Each row is a point on a landscape with many valleys, with its height.
From any point a ball rolls to the lowest of the 3 points nearest to it. It stops when none of these is lower. Distance is the straight distance between rows; heights are no part of it.
puba: [ 93 138 120  71 101  83  99  99 125 131  38 106 121  99  70 102 121 127
 102 116 112]  h=568
bek: [ 81  96 109  96 128 107  65 113 108  67 119  91  93 102 111  96 121 117
 116 111  89]  h=287
niru: [ 74  86 108  84 102  98  62  87  95  56 125  92 113 118 103 115 125 108
 133 112  95]  h=262
sifet: [110  77 109  72 104 101 112 111  98  95  90 108  95 101  95  92  85  91
  87  74  96]  h=582
sas: [116  97 106  86 138 133  92 131 110  62 102  88 105  83 107 104 122 111
 109 113  98]  h=190
legav: [106  80  90 112  99  82  99  99  93 132  94  94  83 107  90  93  83  85
 110  81  83]  h=237
bava: [ 88  93  92 118  92  93 106  79  99 125 131  94  65  97 110 101  66  79
 109  80 101]  h=399
sofan: [100  75 103  93  99  93  98  88  87 121 111 101  88  94 100  90  59  78
  96  79 105]  h=201
Mirok: [117  82 109  96  87 115 118  47  76  95 155 126  78 103 118  91  47  78
  88 100 103]  h=321
Pesaf: [ 70 110 110 107  96  75  86 108 108  94  84  97 114 103  95 110 139 109
 111 106 103]  h=407
Gif: [118  86 100  57 108 123  81  83  71  65 125 138 101 117 109 104  94  99
  93 103  96]  h=452
Zof: [102 126  90 121  92 121  95 139 106  62  51  82 122  81 123  94 120 111
  93 132 112]  h=284
zulef: [120  95  93  83 108 122 110 135 112  79  85  97 120  95  93  91 102  94
  87  84 107]  h=468
Pap: [ 94  92  88 132 111 130 127  87  95 120 100  77  57  89 118 121  61  81
  93  63 100]  h=486
mive: [ 87 144 110 105  99  93  92 119 123 106  64  84 121 104  93 106 136 121
  92 122 107]  h=329
Dega: [ 79  98  77 125  96  99 107  83  95 144 122  74  73 104  95 113  86 105
 106  97 112]  h=385
Nenun: [ 80  93  93  84  57  79  91  69  76 108 134 135 114 111  68 105 116  91
 129 134  87]  h=138
difog: [ 83  78  83  81 100  93  69  81  98  68 127 130 115 105 106  92 112  94
 106 104  87]  h=638
Zizuf: [ 83  95  95  85 109  88  83 102 102  98 103 120 103 107 101 105 114  99
 110  87  79]  h=575
tiv: [140  83  98  79 120 126 105  86  78 115 134  95  75 109  99  96  71  79
  80  77  95]  h=232
boves: [ 87 153 122 105 107  94  89 124 123  86  51  90 119  99  94 101 138 131
 100 128 115]  h=282
kovat: [111  95  95 113 108 129 126  98 107 126 103  69  73  81 105 100  70  75
 104  68 119]  h=425
Borad: [113  67 106  77 111 109  80  98  86  99 113 130 102  91 105 102  87  98
 101  78  90]  h=370
bozav: [144  87  89  73 142 132 113 112  92 100  98 110 103 108  86  80  90  80
  78  70 100]  h=401
suzo: [106  91 101  82  88  98 101  54  73  98 150 126  83 103 121  99  64  71
 107 117  87]  h=347
lol: [ 95 116 115 121 108 102  84 129 127  72  70  71 107  94 110 106 134 121
 103 123  84]  h=216
rupo: [ 73  84  93  94  79  92  80  77  90  94 114 114 116 115  80 125 115  95
 113 115  88]  h=195
rut: [ 78 122 113  98  97  94  90 121 112 103  64  97 118 106  89 108 134 109
 109 115 103]  h=108
Fivav: [ 81 116 118  70  94  93  94  96 103 120  95 115 136 106  84 117 139 124
 122 136 110]  h=578
Zal: [123  81  98  78 116 118 101 101  77 111 126 112  93  89  89  94  85  67
  77  69  94]  h=289
nin: [ 86  79  93 128  79  67  98  87  92 128 123 103  89 115  90 113  85  89
 110  94  99]  h=380
Vodup: [102 110  93 102 129 118  94 131 112  71  85  75  93  92 104 100 138 114
 104 112  82]  h=83
daro: [103  89 106  90 122  97 109 120 115  87  83 100 109 106  89  99 111 105
  96  88  87]  h=681
nik: [ 99  99 119  98 142 109  86 133 118  55 110  74 100  77 105  97 110 132
 112 132  87]  h=222
vid: [ 80 112 119  87 118  99  70 129 101  54 115  72 103 102  97 103 132 134
 133 135  83]  h=244
lare: [138  97 100  93 119 122 120 123 100  94  80  91 101  96  87  82  72  88
  71  69 110]  h=197
duno: [ 95 110  98  96  98  76 106 121 118 101  57 101 114  95 104  84 111 104
  89  87 104]  h=451
porem: [ 96 108  92 125  85  77 117 103 113 130  87  85  97  97 101  84  90  98
 108  86 108]  h=264
sal: [101  89  94 123  74  74  88  72  76 100 142 110  88 107 114  94  69  85
 104 105  87]  h=353
Pufof: [ 81 113 111 101 123 102  86 129 117  84  82  71 104 100 100 102 140 129
 116 116  94]  h=181
Vur: [ 96 136 117 119 104  97 107 132 116  73  46  76 120  90 108 100 145 123
 100 125 119]  h=230
Zofi: [ 94  82  97 117  67  86 108  58  71 103 150  98  76 114 109 109  80  79
 111  85  96]  h=355
Rupal: [ 79 133 123  98  86 100  89 105 105  92  96  88 128 119  74 112 145 128
 115 130  98]  h=507
Niri: [ 99 157  95 102  86 102 100 108 117 111  23 101 117  93  93 110 137 129
  91 126 140]  h=54
gusa: [ 94  95  93 113  97  75 105 112 105 134  86  90  89  92  87  88  84  99
 106  86 103]  h=219
zezis: [107 134 106 116  91  83 104 123 107  97  33  91 111  95 107  90 125 125
  86 119 124]  h=147
fifi: [104  84  99 113  57  88 101  51  73  99 146 125  90 101 107 103  88  78
  97 123  86]  h=352
nizat: [123  99 101  93 119 122 112 142 117  72  81  87 119  79 115  96 111 103
  92  95 114]  h=245
Besi: [127 110  97 112 106 117 111 146 112  77  61  91 131  88 123  90 112 108
  70  98 115]  h=272
giseb: [ 60 107 120  75  75  97  71  91 101  95 110 121 136 113  78 121 123 124
 126 146 109]  h=609
zova: [119  95  97  94 111 110 110 117 107 116  81  80 102 108  86  87  73  77
  79  68  98]  h=639
Pon: [ 95 139 108 112  95  78 103 102 120 126  54  89 124 106  84 102 119 113
  98 113 126]  h=431
sumoz: [108 119  93 129  85  71 113 110 115 133  36  84 120 102  88  88 108 105
  89 101 138]  h=496
Pigik: [116  90  96 119  96 116 127 120 117 114  82  77  81  82 102  81  65  77
  99  69 113]  h=135
miniv: [ 89 114  72 146  89 110 109  74  81 122 141  97  68 114 125 136  85  88
 109  74  92]  h=421
Bipu: [100  74 103  63  97 108  87  74  66  80 144 141 108  95 107  89  82  95
  83 104  99]  h=433
Feg: [ 92  92  88 108  86  72 118  88 107 136 100 100  98 125  68 105  97 110
 108  93 107]  h=351
rivav: [ 70 112 112  95  95  84  72 107 114  92  92 107 124 115  81 106 136 118
 107 127  95]  h=472
dod: [102  92  87 110  99  86 115 113 108 116  83  86  96 105 107  88  92  93
  95  69 102]  h=432
div: [ 72 136 116  85  90  93  88 106 120 110  81 103 114  95  74 119 126 149
 113 133 115]  h=546
Budo: [ 94  97  95 132  67 105 121  32  96 105 153 121  73  95 119 113  63  86
 113 101  80]  h=420
tada: [ 89  92  79 145  95 115 128  87  96 140 105  79  59  85 127 119  73  96
  97  67 106]  h=500
padof: [135  87 100  62 130 125  93  97  91  82 123 112 112 106  87  94 118 100
  75  93  89]  h=478
dizi: [119  82 100 106  66 104 108  37  78  85 163 142  87  87 124  84  56  85
  96 122  81]  h=387
dilel: [ 66 103 110  85  92  88  74 111  89  84 119 101 112 118  89 106 135 106
 117 122  82]  h=434
Depi: [ 95 102  98 115  95  77 106 105 108 156  86  95  88 107  87 106  97  90
 115  92 110]  h=288
vitid: [ 79  80  82  78  80  85  99  94  87  99 121 125  97  98  89 102  89  75
 103  96  80]  h=93
Vifu: [ 94 114 104  97 103  90  94 128 105 101  85 101 107 103  98 101 144 105
 108 106  98]  h=239
Bona: [100  96  98  62 117 121  77 100 104  38 140  94 110  94 115  94 107 125
 110 108  87]  h=354
gumud: [100  99  91 117  87  77  97  83  91 141 117  92  74 114  89 106  78 112
 106  89 113]  h=381
zonon: [ 95  95  93 109 100  82  87 121 110 100  82  97 105 102  92 100 131 102
  98  94  89]  h=437
Tuzas: [138  91 112  86  99 134 108  52  61 105 151 127  74 105 116  99  53  69
  87 101 110]  h=258
les: [104 119 105 123 122 129 109 157 118  58  62  85 115  83 119  88 119 122
  93 121  91]  h=286
Dogov: [109 113 101 111  94  90 107 137 115  91  44  89 118  93 116  90 118 115
  82 110 108]  h=228
Tus: [133  88  97  90 133 130 109  85  91 117 114  93  70  99 106  74  54  77
  90  78 101]  h=450
digi: [ 97  92  97 125 107  96 125 104 116 127  99  79  59  95 114 102  58  90
 100  70 117]  h=404
vab: [ 98 112  94  98 110 106 102 128 113  77  56  98 128  73 108  92 123 112
  86  95  89]  h=386
zuzoz: [ 93  90  80 128  93 106 109  58  85 125 163  97  66  90 133 129  61  75
 100  97  95]  h=414
tazep: [ 92 115 101 129  98  78 117 109 115 105  38  84 116  96  97  93 102 103
 102  82 107]  h=535
zago: [107  87 105 106 101  76 102 105 102 109  84 105 103 101  99  87  99 107
  97  86  89]  h=570
novok: [ 81  87  87  92  81  83  94  83  91 115 114 111 111 116  76 115 107  90
 104 118  87]  h=117
kovut: [122 120  98 120 107 127 108 141 114  51  57  92 110  91 106 102 113 114
  81 120 106]  h=280
gisuz: [118  95  91  98 100  91 125 129 121  88  69  99 114  88 100  74 105  94
  91  80 105]  h=576
tupul: [102  88  87 122 100 124 135  77  96 128 124  91  54  79 126 116  78  90
 120  84 113]  h=505
Ludo: [ 66 108 101  90 104  94  66 102 105  65 107  77 122 121  98 115 139 128
 126 135  94]  h=299
dadi: [135  83 111  94 119 131 105  74  68 123 147 111  67 104 108  95  65  69
  87  91 103]  h=156
zas: [100  73  91  97  97  73  98  88  99 110 115 113  96 102  97  93  90  86
 101  83  80]  h=134
sut: [109  83  92  76 107 101  90  81  76  92 140 121  96 106 103 112  63  87
  84  91  97]  h=419
bafe: [123  88 115  60 114 122  95  56  62  74 151 152 102 114 110  87  78  86
  70 108 103]  h=444
dubop: [110  88  94 111 106 113 115  88  93 126 132  98  72  90 106  96  55  75
 100  82  94]  h=465
zuza: [101  73 108  74  82 114  92  56  82  74 136 149 107  95  99  91  80  78
  90  99  81]  h=438
gazaz: [115 131 100 109  83  72 115  90 117 152  58  91 111 107  76 100 103 120
  97  90 132]  h=516
Sovip: [102  91 103  95 104  92 113 120 117  96  73 103 109 107  91  93 119 107
  94  89  93]  h=590

For each start below, name the point where the ball stops.
miniv: vitid
Zofi: dadi
zuzoz: vitid
sut: dadi
Budo: dadi
sal: dadi
gisuz: Niri

Call two points neighbours if one is among the 3 nearest of the other. Go from one point of each pair to the other, from neighbour to neighbour, staying as low as possible. Name the highest point that can't be avoided.
vitid and Vodup: dilel
Vodup and niru: bek
Vodup and rut: Vifu
Vodup and Niri: Vur
dadi and lare: bozav
gusa and vitid: legav
